Each row is a point on a tangle of strands that fork, close into loops and nearly touch. The rows are in no order.
Two points are linked if the straight distance between their rows is under 61.8.
(873): | -16 |   4 |  28 |  14 | -11 |  29 |  -5 |  -1 | -22 |  18 |  -6 | -11 |  -3 |  23 |  -5 |  -5 | -14 |   6 |  11 |   2 |   5 | -18 |  15 | -12 |
(1290): |  -1 |  17 |  33 |   4 | -21 | -11 |  -1 |  22 | -16 | -10 |   7 |  15 |  11 |  -4 | -13 |  -5 |   7 |   2 |  17 |  25 | -23 |   2 | -17 |  -1 |
(1008): | -16 |   6 | -31 |  -5 | -12 |  24 |  10 |   1 |  -1 |  11 | -23 | -10 |   0 |  -1 |   6 |  14 |  -4 |   8 | -24 |  -6 |  11 |  10 |  11 | -12 |
(1071): |  24 |  -8 |  -2 | -24 |  -2 | -30 |  -6 |  -8 |  -7 |  -4 |   4 |  -2 | -20 |   5 |  14 |  11 |   1 |  19 |   3 |   2 | -13 |  19 |  -2 |  -2 |
(678): | -18 |   1 |  39 |  14 |   7 | -24 |  17 |  15 |   0 |   3 |  15 | -11 |   9 | -16 |  11 |  -6 |  20 |  -4 |  16 |  -7 |  15 | -33 |  14 |  10 |
(562): | -13 |  -4 |   9 |  -2 |   7 |  22 |  13 |   3 |  -7 |   7 |  -1 | -27 |   0 | -16 |  -8 |  15 |  -9 | -10 | -13 |  -9 |  -9 |  -3 | -24 |  -4 |
(386): |  -6 | -21 |   6 |   2 |  -5 |  -3 |   1 |   4 |  12 |  10 |  -4 | -15 |  23 |   6 |   8 |   7 |  -6 |  16 |   2 | -33 |  -5 | -30 | -24 |  19 |
(1107): |   0 | -23 | -24 | -14 |   9 |  -4 |  14 | -17 |  14 | -18 |  -5 |  14 | -25 | -18 |  -4 |  -5 |   7 |   3 | -20 |  15 |  -8 |  15 |   1 |   5 |
(94): |   0 | -11 |   4 | -18 | -25 |  -9 |  -1 |  11 |  23 |  -9 |   6 | -14 |   3 |   3 | -11 |  14 |  12 |  -1 |  -3 |   8 | -14 |   2 |  10 |  -2 |
(542): |  -7 |  -4 |  -8 |   5 |  16 |   5 | -16 | -23 | -32 |  19 |  16 |  15 |  -1 |  10 |   0 |   2 |  -3 | -10 |  -6 |  11 |   7 | -13 |  -6 |  17 |
(904): |  40 |  12 | -11 | -14 |  27 |  11 |  16 |  -2 |  22 | -14 |  -3 |  15 | -15 |   2 | -12 |  -5 |   5 |  -1 |   6 | -13 | -13 |  19 | -10 |  -4 |
(1206): |  22 |  -5 |  -9 | -11 | -23 |   2 |  22 |   8 |   0 | -14 | -10 | -16 |  11 |  10 | -16 |  -1 |   2 |   3 |  -4 |  -3 |  -5 |  15 |   8 |  -3 |
(626): | -10 |   0 |  26 |  12 |   5 |  -5 |   4 |  10 |   2 |  -1 |  -2 |  -1 |  12 |  -8 |  17 |  -1 |  -8 |   2 |  14 | -24 |  14 | -45 |  -6 |  23 |
(292): | -17 | -12 |  26 |  10 |  19 |  20 |   8 | -11 | -22 |  15 |  -8 | -21 | -18 | -10 |  -5 |   0 | -15 | -12 |  -9 |  -1 |   4 | -19 |   0 |  11 |
(867): |  -7 |  -2 |  15 |   3 | -14 |   5 |  -8 | -29 | -17 |   7 |  15 |  -9 |  -2 |  22 |   2 |  -5 |   3 |  12 |  -1 |  27 | -10 |   8 |  11 |   5 |
(65): |  29 | -11 |   0 |  13 |   3 | -12 |  16 |  16 |   2 | -12 |   2 |  30 |   3 |   8 | -11 |  -4 |  -8 |  -1 |  -3 | -23 |  -7 |  16 | -11 |  10 |
(635): |   0 |  13 | -11 |  -2 |   1 |   0 | -11 | -11 |  -4 |   0 | -29 |  32 | -32 | -17 | -12 | -15 | -13 |  -2 |   8 |  22 | -14 |   6 |   6 | -13 |
(152): |   6 |  -2 |  15 |   5 | -15 |   6 |   7 |  11 | -19 | -15 |  12 | -27 |  -8 |  11 |   9 |  24 |  14 |   2 |  22 |   1 | -18 |  14 |   1 |   2 |
(738): | -17 |  -2 |  20 |   6 |  -7 | -18 |   3 | -17 |  -4 |  11 |  -1 |  13 | -16 |  27 | -29 |  -9 |  -3 |  -1 |  18 | -22 |  13 |  -5 |  26 |   2 |
(878): |  -8 | -17 |  -8 |  14 |   1 |  11 |  -9 |  13 |  -5 |  -3 |  10 |   4 |   9 |  12 |  34 | -14 | -15 |  17 |   1 |  14 | -16 | -15 |  20 | -14 |
(413): |   1 |  -1 |  18 | -10 |   3 |   9 |  -7 |   8 |  13 |  -8 | -26 |  17 | -30 | -17 |  -6 |  -2 | -19 |   1 |   6 | -30 |   8 | -14 |   5 |   0 |
(944): |  -9 |   1 | -14 |  -6 |  -3 |   8 |  12 |  12 |   7 |   9 | -12 |   5 |  20 |   1 |  15 |  22 |   0 |   6 | -19 | -18 |  22 |   2 |   5 | -15 |
(1242): |  26 |  -5 | -38 |  10 |  14 |  24 |  23 |  14 |  -7 |   3 |   1 | -10 |  21 |   1 |   1 |   1 |  -3 | -10 | -13 |   6 |   8 |   5 | -18 | -16 |
(857): |   4 | -32 | -16 | -23 | -11 | -17 |   4 | -14 | -10 |  10 |  -4 |   0 |   5 |  -4 |  -5 |  27 |   5 | -16 |  17 |  29 | -16 |  -4 | -14 | -14 |
(1246): |  12 | -11 |   2 | -20 | -11 |  16 |  -9 |  22 |  24 |   7 | -20 |  10 | -19 | -28 |  -6 |   4 | -10 |  -8 |  11 | -25 |  -5 |  -3 |  14 |  13 |
(287): |   3 |   9 | -14 |   7 |  -1 |  45 | -24 |  23 |  14 |   1 |  -2 |  20 |   6 |   3 |  12 |  17 |   2 | -20 |   1 |   3 |  18 |  -1 |   9 | -19 |
(378): | -11 | -17 |   6 |  13 |   4 |  10 |  22 |   9 | -12 |  -2 |   6 |   0 |  -2 |  14 |   3 | -13 | -19 |  16 | -25 |   2 | -10 |  15 |  -7 | -12 |
(134): |  28 |   2 | -21 |  17 | -19 |  18 |   0 |   8 |   4 | -18 |  -7 |   1 |  33 |  16 | -19 |  -7 |  -1 |  -8 |  -1 | -13 |  -3 |   4 |  13 |  -2 |
(891): |   6 | -23 | -18 |  17 | -10 |  11 | -11 |  16 | -22 |   9 |  -5 |  -7 |  13 |   4 |  19 |  -3 | -14 |   2 |  -2 |  12 | -12 |  -1 |   2 | -33 |
(109): | -17 |  -2 |   9 |  -4 | -21 |   5 |  21 |  14 | -23 |  10 | -17 |   2 | -14 | -21 |   7 |   2 |  -6 |  17 | -16 |   5 |  18 | -12 |  -3 |  15 |
(812): |  54 |  12 | -18 | -21 |   6 |   3 |   8 |   2 |  11 |  -9 | -23 |  13 |  -8 |   4 | -14 | -20 |  -2 |  17 |  19 |  -8 | -13 |  17 | -16 | -13 |
(829): | -25 |  12 | -10 |  -4 |  -7 | -21 |  24 |   7 |  19 | -20 |  -1 |  11 |   9 | -14 | -16 |  -1 |  14 |   3 | -19 |  10 |  12 |   7 |   2 |   6 |
(21): |  15 | -15 |   1 |   1 |  16 |  35 | -18 |  15 |   4 |  -8 |  -9 |  18 |  -2 | -14 |  24 |   5 |  -6 | -21 |  -5 |   3 |  12 |  -2 |  -7 |   3 |
(836): |  11 |   8 |   0 | -21 |   2 |  10 |  16 |   9 |  18 |  -5 |  -8 |   3 | -10 | -13 |   3 |  -8 | -12 |  24 |  -9 |  -4 | -15 |  12 |   7 | -30 |
(1092): |  16 |   5 | -21 |   1 | -15 |  25 | -12 |  -1 |  -4 |  14 | -11 |   5 |   7 |  15 |   0 |  12 |   6 |  11 |  -5 | -13 |  17 |  -4 |   8 |  29 |
(1213): |   8 | -15 |   4 |   8 |  20 |  18 |  -5 |  -6 |  21 | -18 |   2 |  -7 |  30 |  18 |   0 |  22 |  17 | -10 |   4 | -19 |   3 |  -9 | -27 |   5 |
(470): |   4 |   0 |   0 |   1 |  -6 |  11 |  15 |  20 | -15 |  -4 |   3 | -26 |   6 | -13 |  10 |  24 |   3 |  -4 |   0 |  -9 |  -6 |  10 | -21 |   9 |
(364): | -12 |  22 |   8 |  10 |  25 |   2 | -17 |  -4 |   1 |   7 |  30 |   0 |  17 |  13 |  11 | -10 | -12 |  -7 | -11 |  -9 |   2 |  -7 | -22 | -12 |
(317): | -14 |  21 | -25 |  -3 |  -4 | -27 |  20 |  -8 |  19 | -12 |   3 |   3 |  10 |  -4 | -21 |   2 |  31 |  -4 | -15 |   8 |   3 |  13 |   8 |  33 |
(691): |   5 |   0 |  16 |  24 |  -5 |  15 | -15 |  23 |  -4 | -10 |  -6 |  39 |  35 |  -8 |   4 |  11 |   0 |  -2 |   3 |  -9 |  -3 |   4 | -23 |  -6 |
(113): |  -2 | -11 | -14 |  -4 |  18 |  30 | -24 | -10 |  10 |   2 |  32 | -15 |   7 |  28 |  21 |  -5 |  -6 |  -9 | -12 |  18 |  -3 |  -2 |  -9 | -24 |
(1059): |   7 |  -7 | -43 |   6 |   7 | -25 |   4 |   2 |  -8 |  -1 | -10 |  42 | -13 |  20 |  11 |  -7 | -10 |   9 |  -7 |  -8 |  24 |   7 |  14 | -15 |
(56): |  16 |  18 |   9 | -10 | -20 | -22 |   1 |  30 | -11 | -15 |   6 |  -7 |   8 |   8 | -15 | -11 |  10 |  11 |  15 |  25 | -12 |   2 | -12 |  21 |
(320): |  -2 |   9 |   0 |  -7 |  11 |  -6 |  16 |  -3 |  30 |   7 |   1 |   4 |   2 | -13 |   9 |  29 |  -2 |  -2 |  -6 | -21 |  15 | -10 |   2 |  -5 |
(1296): | -36 |  39 |  12 |  15 |  -2 | -20 |   2 | -24 |   3 |   0 | -14 |  -8 |  -9 | -17 |  -2 | -19 |   1 |  17 |  -7 | -10 |  17 |   0 |  19 |  -1 |
(957): | -11 |  -2 | -19 |   2 | -16 | -32 |   2 |   8 |  -2 |  -6 |  -9 |  -6 |  -5 | -18 | -25 | -17 |  -7 |   6 |   1 |   5 | -25 |   5 |  11 |   8 |
(934): | -17 |  23 |   5 |  -6 |  10 |  17 | -19 | -21 |  27 |   0 |   9 | -17 |  -1 | -26 |   7 |  -9 |  -4 |  -6 |  -9 |  -3 | -11 |   3 |  17 |   4 |
(954): | -26 | -10 |  10 |   4 |   5 |  -1 |   8 | -12 |  14 | -12 |  18 | -10 |  31 |  -7 |   4 | -10 |  10 |   8 | -19 |  16 |  -5 | -29 |   0 |   3 |
(1149): |  25 |  15 |  11 | -21 |  -9 | -19 |  -1 |  13 |   3 | -18 |  19 | -13 |  -3 |   8 |   6 |  -5 |  20 |   5 |  24 |  13 | -13 |  -7 |  -3 |  29 |
(220): | -18 |  15 |  -6 |  -2 |  -2 |  -1 |  -6 | -18 |  15 |  -2 | -12 |  -8 | -25 | -19 |   0 | -10 |   0 |  10 | -10 |  -8 |   5 |  -2 |  29 |   4 |
(350): |  18 |  24 | -29 | -10 |  -6 | -16 |   4 | -13 | -14 |  13 |  -4 |  -2 |  13 |  -2 |   1 |  17 |  -2 |   4 |  14 |  -1 | -18 |   3 | -16 |  17 |
(164): | -14 | -14 |   1 |   2 |   1 |   1 |   3 |  -5 |  16 |  -3 |  13 |  -2 |  33 |  19 |   3 | -11 |  10 |  16 |  -8 |  -5 | -10 | -28 | -14 |  25 |
(597): | -17 | -22 |  -9 | -22 |   4 | -17 |  20 | -23 |   3 |  -8 |  -6 |  -7 | -26 | -10 | -13 |   9 |   3 |  -2 | -13 |  13 |   8 |   3 |   3 |   1 |
(605): | -16 |   0 |  16 |   9 |  16 | -13 |  -4 | -25 |  -5 |   1 |  34 |  -8 |  23 |   9 |  23 | -11 |  -2 |   6 |  -2 |  11 |   8 | -20 |  -4 |  -6 |
(1177): |   9 |  19 |  18 |   0 |  -3 |  15 |   0 |   0 |  23 | -26 |  22 |   2 |  21 |   9 | -20 |  -6 |  11 |  -7 |  -4 |  -4 |  -4 |  -1 |  -8 |  10 |
(255): | -18 |   1 |   8 |  12 |  -2 |  -8 |   8 |   0 |  -2 |  11 |   1 |  14 | -26 | -27 |  18 |  -4 |  13 |  -7 |  22 |  11 |   3 |  -8 |  28 | -21 |
(1287): | -12 |   9 |  27 |   0 | -26 | -25 | -15 |  -6 | -21 |  21 |  -9 |  11 | -17 | -12 |  -7 |  -7 |  21 |   1 |  30 |   3 |   3 |  11 |  10 |   7 |
(1255): |   1 |  -2 |  11 |   9 |  -4 |  -6 |  -4 |   9 | -17 |  -1 |  -5 |   7 |  -8 | -29 |  41 |   5 |   0 |   5 |   5 |  24 |   9 | -10 |  18 |  -9 |
(139): |  -6 |  20 |  28 |  13 | -12 |  17 |  -8 |   6 | -15 |  -4 |  -4 |  32 |  13 | -11 |   4 |   3 |   6 |  -3 |   4 |  14 |  -1 |  -8 | -15 |  -1 |
(55): |   4 |   6 |  -7 | -12 |  28 |   3 | -25 | -16 |  10 |  26 |  16 |   2 | -12 | -10 |   3 |  14 | -23 | -21 |  -4 |  -8 |  -4 |   6 | -11 | -23 |
(354): |  15 |  23 | -26 | -18 |  19 |  11 |  30 |   2 |  -3 |   4 | -15 |  -5 |  -1 |  26 | -13 | -11 | -13 |   7 |  -2 |  -5 |  12 |  -5 | -11 | -17 |
(13): |  -9 |  -6 |  19 |   4 |  10 |  -3 |   2 |   4 |   5 |   0 | -15 |  18 | -35 | -36 |   9 | -15 | -11 | -10 |   3 | -12 |  -3 |  -6 |  11 | -15 |
(119): | -11 |   8 | -21 |  10 | -21 |  11 |  10 |  14 | -23 |   8 | -28 | -10 |   5 | -13 |   6 |  -2 | -15 |  18 | -14 |   5 |   5 |  -4 |   9 |  -5 |
(1026): |  21 | -26 |  -8 |  20 | -10 |   2 | -20 |  11 | -27 |  -9 |   7 |   1 |  10 |   2 |   7 |  -5 |  -2 |   4 |  23 |   5 | -32 |  -4 |  -5 |  20 |
(1249): |  -8 |  -3 |  43 |  -4 |  -8 | -15 | -16 | -32 | -23 |  13 |  -8 |  -6 | -26 |  -1 |  -5 | -21 |   2 |   2 |  15 |   1 |  14 |  12 |  16 |  17 |
(190): |   6 |  20 |  -1 |  -4 |   9 |   7 | -23 | -15 |   1 |  13 |   4 |   5 |  -8 |   7 |   1 |  19 | -10 | -24 |  -2 |  -9 |  15 |  11 |   4 |  -2 |
(822): |  18 |  -7 | -21 | -12 |   9 |  10 |  -8 | -12 |  16 |   0 | -16 |  32 | -19 | -19 |  -8 |   0 | -13 | -11 |  -6 |  10 | -17 |  14 |   7 |  -6 |
(306): |  -5 |  -2 |  28 | -10 | -18 | -27 |  -3 |   4 |  10 |  -4 |   8 |  -2 |   1 |   9 | -21 |  16 |  -6 |  -3 |  10 | -14 | -10 |   8 |   2 |   6 |
(265): |   2 |  21 | -17 | -30 | -26 | -37 |  -7 |   7 |  16 |  -5 | -12 | -11 |  -8 |  14 | -24 |  17 |  12 |   5 |   6 | -11 |  11 |  11 |   9 |  15 |
(101): |   3 | -15 | -21 |  25 |  -3 |  -9 |  -7 |  10 | -19 |  -2 |  -5 |  -3 |  13 | -16 |  12 |   7 |   9 |  -6 |  12 |  14 |  -8 | -11 |  -7 |  22 |
(798): |   0 |  11 |  -5 |  -9 | -14 |   2 |  16 |  38 |  23 | -15 | -16 | -26 |  -6 | -19 | -10 | -13 |   3 |  20 |  -5 | -12 | -17 |  10 |  -1 | -16 |
(436): |  -3 | -25 | -16 |   5 |  -5 | -15 |   6 |   1 |   0 |  11 |  -6 |  30 | -12 |  12 |  -7 |  -9 | -16 |  -1 |   1 |   1 |   5 |  -2 |  25 | -17 |
(75): |  -6 | -11 |   2 |  13 |  25 |  29 |   9 |  13 |   0 | -12 |  26 |   0 |   8 |   5 |  15 | -10 |   0 |   7 | -28 |  12 |  -5 |  -4 | -21 |  -2 |
(472): |   8 |  10 |  -5 | -27 |   8 | -14 |  11 | -16 |  -6 |  13 |  -4 |   7 |   4 |  -7 |  -8 |  12 | -15 |  -8 |  -2 |  -6 | -15 |   6 | -31 |   7 |
(1265): | -18 | -18 |   8 |  13 |  -3 |  -3 | -18 |  -7 |  -3 |  15 |  -9 | -26 |  23 |   1 |   5 |  18 |   6 |   2 |   6 |  -5 |  -1 | -38 | -21 |   7 |
(881): |  -4 |  13 | -14 |  21 |  13 |  12 | -23 |  12 |   7 |   7 |  17 | -19 |  23 |  26 |   5 |   6 |  -3 |  -3 | -11 | -24 |   2 |  11 | -23 | -12 |
(285): |  17 |  -6 |  12 | -16 |  11 |  14 |  -5 |  -9 |  18 | -13 |   3 |  13 | -21 |  -8 |  12 |  -1 | -10 |   1 |  -6 |  11 |  -5 |  16 |   6 | -25 |
(895): |  14 |  -6 | -13 |  -7 |   5 | -29 |  -2 | -20 |  -6 |   1 |  13 | -13 | -19 |   3 |   7 |  19 |  13 |  -3 |  18 |   0 |  -6 |  12 |  15 |  10 |
(453): | -12 |  21 |  27 |  -5 | -20 | -22 | -13 |  20 | -13 |   6 | -14 |  -4 | -25 | -10 |  -9 | -14 |  28 |  11 |  14 |  12 |  28 |   3 |  21 |  16 |
(1130): | -10 | -16 | -16 |  24 |  31 |  13 |  -7 |   2 |   0 |  -9 |  15 | -16 |  21 |  26 |   6 |  18 |   9 |  -9 |  -7 | -17 |  13 |   6 | -32 |   4 |
(431): |  10 |   9 | -23 |   7 |  -5 |  22 | -31 |  -8 | -19 |  14 |  -8 |  17 |  15 |  18 |  -5 |  26 |   2 | -15 |   4 |  -8 |  17 |  12 |  -1 |  13 |
(1096): | -32 |  30 |  19 |  17 |   2 | -14 |  17 | -19 | -19 | -12 |   3 |  -6 | -16 |  -4 |   2 | -15 |   2 |  19 |  -6 |   9 |  -1 |  14 |   2 |  -4 |
(1308): |  -2 | -10 | -11 | -11 |   8 |  19 | -19 |  -7 |   9 |   5 |  21 |   8 |  -5 |   9 |  29 |   2 |  -7 | -11 |  -9 |  30 |  19 |  -9 |  16 | -23 |
(409): |  11 |  -9 |  15 |  -4 |  25 |  11 | -15 |   7 |  -5 |  16 |   4 |   5 |  -7 | -25 |  37 |  10 | -10 |  -2 |   2 |   5 |  11 |  -9 |  -4 | -11 |
(284): | -15 |   1 | -20 |  17 | -15 | -21 |  13 |  -1 | -16 |   1 | -10 |  -3 |   2 | -17 | -13 |  -3 |   4 |  -8 |  15 |  10 |   2 |  -5 |  19 |  15 |
(411): | -14 |  -6 |  -1 |   0 |  11 |   0 |  -3 | -34 | -16 |  11 |   7 |  -5 |   0 |  -5 |  -1 |  -8 |   0 |   2 | -24 |  15 |  -2 |  11 |  -5 |  20 |
(38): |  18 |   8 |  12 | -17 |  31 |  13 |  14 |  -4 |  24 |  -3 |  12 |  15 |  -7 |  10 |  -4 | -17 |  -3 |   2 | -11 | -11 |  -5 |  16 | -25 |   1 |
(1304): |  -1 |   1 |  19 |  -5 |  -1 |  -6 |  -1 | -25 |  19 |  -7 |   8 |   4 | -22 |   3 |  -4 |  13 |   1 | -12 |   1 |  18 |  -1 |  10 |  23 | -18 |
(363): |  12 | -16 |  19 |  -7 |   4 |   9 |   7 |   6 |  22 | -23 |  18 |   6 |  18 |   4 | -12 | -10 |   8 |  -8 |   2 |  -4 |  -4 | -24 |  -2 |  22 |
(161): |  -2 |  -5 | -18 |  11 |  -4 |   6 |  32 |  34 |  27 | -15 |  -8 | -20 |  17 | -26 |   2 |  -9 |  -1 |   8 |  -8 |  -4 | -19 |   0 |  -7 | -19 |
(27): | -24 |   2 |  26 |  -1 | -21 | -20 |   9 |  13 | -16 |   4 | -15 | -19 | -15 | -21 |  -5 |  -4 |   6 |  -2 |  -1 |  -2 |  22 |  -9 |   5 |  20 |
(1108): |  18 |  19 | -33 | -10 | -13 | -30 |   4 |  -3 |   0 |  -5 | -19 |   4 |   0 |  12 | -19 |   8 |   4 |   5 |  16 |  -8 |  -1 |  -2 |   3 |  12 |
(214): | -21 |   9 |  12 |   5 |  -6 |  -3 |  25 |   4 | -15 | -11 |  -1 |  17 | -18 |   8 |  -4 |  -6 |  -6 |  20 | -26 |   5 |   2 |  23 | -13 | -17 |
(1134): |   9 |  -2 |  18 |  -8 |  17 |   6 | -12 |  -9 | -14 |  15 |   3 |   8 |  15 |  -2 |   1 |   0 | -14 |  -4 |  -3 |  -9 | -19 |  -2 | -45 |   5 |
(194): |   5 |  -1 | -28 |  -4 |  -3 |  28 | -30 |  12 |  11 |   9 |  16 |   8 |   0 |  18 |  19 |  11 |  11 | -17 | -11 |   8 |  35 |  -2 |   1 | -22 |
(457): |  -1 | -24 |   6 |  -2 | -19 |  -6 |   8 |  -7 |  -3 |   5 | -19 |   7 | -14 |  20 | -16 |   3 |  -5 |  -2 |  10 |   2 |  -1 |  -4 |  31 |  -4 |
(100): | -12 |  14 | -12 | -15 | -22 | -22 |  -6 |  13 |  20 | -12 |  -1 | -13 |  -8 | -11 | -17 | -11 |   9 |  12 |   1 |  18 | -20 |  10 |  21 |   6 |
(1263): |  37 | -21 | -18 |  15 |  -8 | -16 |   0 |  17 |  -7 | -10 |   4 |  15 |   3 |   8 |   5 | -17 |  -5 |   9 |  17 | -13 | -19 |   9 |  -2 |  17 |
(638): |  -5 |   7 |  20 |   2 |  20 |   1 |   1 |  -2 |  11 |   0 |  11 |  10 |  12 |   1 |   7 | -14 | -21 |  -1 |  -8 | -24 |  -5 |  -5 | -20 |   2 |
(1089): |  33 |  -8 | -36 |  -5 |  13 | -12 |  -5 |  -6 |  -9 |  22 |  -6 |  21 |  -8 |  19 |  15 |  -2 | -10 |  -6 |   2 |  -2 |  17 |   8 |  -2 |   1 |
(530): |  -8 |   2 |  19 |  -2 |   3 | -22 |   5 | -11 |  26 |  -1 |   1 |   0 |  -2 |  -2 | -12 |  21 |  -9 | -16 |  -5 | -32 |  13 |   3 |  17 |   2 |
(1289): |   0 |   6 |  22 |  17 | -12 | -11 | -17 |  -4 | -17 |   0 |   6 | -27 |   2 |   9 |  -7 |  14 |  20 |  -3 |  39 |   5 | -24 |   3 |   6 |  -5 |
(669): | -22 |   7 |  48 |   4 |  13 | -34 |   0 |   6 | -12 |   7 |  14 | -34 |  15 | -19 |  -9 |  -8 |  16 | -16 |  10 |  -4 |  25 |  -5 |   9 |  10 |
(1236): |  -2 | -24 |  -5 | -10 |  -3 |   6 |  -4 |  -7 | -12 |   9 |  -3 | -11 |  14 |  -3 |   5 |   9 |  -6 |  -9 |   3 |  26 | -17 |  -9 |  -5 | -22 |
(225): | -21 | -10 |  29 |  -4 |  -3 | -30 |  -2 | -27 | -29 |  12 | -18 |   1 | -34 |  16 | -24 |  -7 |   2 |  15 |  12 | -14 |   8 |   7 |  13 |   3 |
(486): |  -3 |   8 |  -1 | -18 |   4 | -16 |  22 |  10 |  38 | -21 |   2 |   7 |  -1 |  -4 | -11 | -22 |  11 |  18 | -29 |  -5 |   3 |   0 |  -4 |  11 |
(698): |  -8 | -22 |   8 |  -1 |  10 |  32 | -22 | -13 | -24 |  20 |  14 |  15 | -12 |  17 |   6 |  -5 |  -3 | -13 | -19 |  26 |  33 | -13 |   4 |   9 |
(360): |   0 |   4 | -30 |  21 |  11 |   8 |  33 |  18 |   1 |  -9 |  -7 | -10 |  26 | -21 |   5 |  -7 |   1 |  -3 | -16 |  11 |  -5 |   5 | -10 | -16 |
(579): |   5 |   2 |   4 |   9 | -13 | -12 | -15 | -12 |   0 |  11 |   5 |   6 |   5 |   4 |  -5 |  12 |  12 | -11 |  38 |  12 | -17 |  -6 |  23 | -24 |
(247): |   4 | -18 | -19 |   3 |  21 |  46 | -14 |   9 |   4 |  -6 |  25 | -10 |   1 |  11 |  10 | -24 |  -9 |  -6 | -14 |  29 |   1 |  -2 | -16 |  -8 |
(408): | -19 | -21 |  -1 |  20 |  -1 | -12 | -21 |  -6 |  -3 |  -5 |  -9 | -14 |  20 | -28 |   8 |  19 |  14 |  -8 |   7 |   6 |   6 | -18 | -19 |  14 |
(376): |  16 |   5 |  10 | -10 |   7 | -26 |   6 |  -8 |   3 |  -9 |  12 | -11 | -24 |  -4 |  11 |  -8 |  16 |   0 |  33 |   5 |   6 | -13 |  19 |  25 |
(937): | -18 |   9 |  36 |  12 |   9 |  17 |  -6 |  -6 | -13 |  18 |   1 | -14 |  -9 |  15 |   3 |   3 | -10 |  -7 |   1 | -17 |  15 | -11 |   4 |   3 |
(6): |  -3 |  17 |  32 |  -8 |   1 |  -5 |  12 |  -6 |  34 | -28 |  19 |  -2 |  -2 |  -3 | -15 | -21 |   4 |   4 | -22 | -10 |   0 |  14 |  -8 |  23 |
(98): |  40 |  18 | -32 |  22 |   0 |  21 | -10 |  11 |   7 |   1 |   1 |  -1 |  34 |  22 | -16 |  -7 |  17 |  -4 |   2 | -18 |  -8 |  24 |  -1 | -15 |
(77): |  11 |  20 |  -9 |  -6 | -15 |  14 |  -1 |   0 |   1 |  -4 | -14 | -11 |   2 |  -9 |   7 |  -6 |  17 |  12 |   2 | -12 |   5 |  -1 |  -1 |  41 |
(727): |  14 |  10 | -16 |  22 |  -2 |  15 | -16 |  21 |   6 |   9 |   3 |  -3 |  25 |  37 |  -1 |   4 |  -5 | -10 |  -5 | -25 |   3 |  18 | -10 | -34 |
(273): | -17 |  11 |  15 |  12 |  -1 |  19 |  -7 | -19 | -25 |  12 |  14 |  -9 |   1 |  27 |  -4 | -16 | -10 |   9 |  21 |  17 | -16 |  -8 |   4 |  -7 |
(389): |  28 | -33 | -26 | -26 | -11 | -14 |   3 |  -5 |  -5 |  -5 | -12 |   7 | -12 |  -1 |   5 |  13 |  -3 |   0 |  13 |  11 | -17 |  19 |   0 |  -7 |
(81): | -25 | -14 |  10 | -17 |   5 | -14 |  14 | -29 |   4 |  11 |   0 | -12 |  -9 |  -2 | -12 |  16 |   1 | -19 | -14 |  12 |  11 |  -5 |  21 | -18 |
(696): |  15 |   4 | -32 |  -7 |  18 |  22 |  22 |  10 |   5 |  10 |  -8 |   6 |  -6 |  14 |  -6 | -12 |   0 |   2 | -16 |  -2 |  20 |  18 | -11 | -11 |

A fork is a point with three links, a tip a point with one. Leave the first point through the second and follow the links. Name the first fork or tip that comes.
(878) / (891): (691)
(1290) / (56): (878)
(292) / (937): (698)
(413) / (13): (934)
(27) / (453): (1089)
(75) / (247): (1246)

How many points has the smallest loop of links through each point below? Write 0 if it is on no loop.
(164): 17
(436): 0
(597): 6
(292): 0
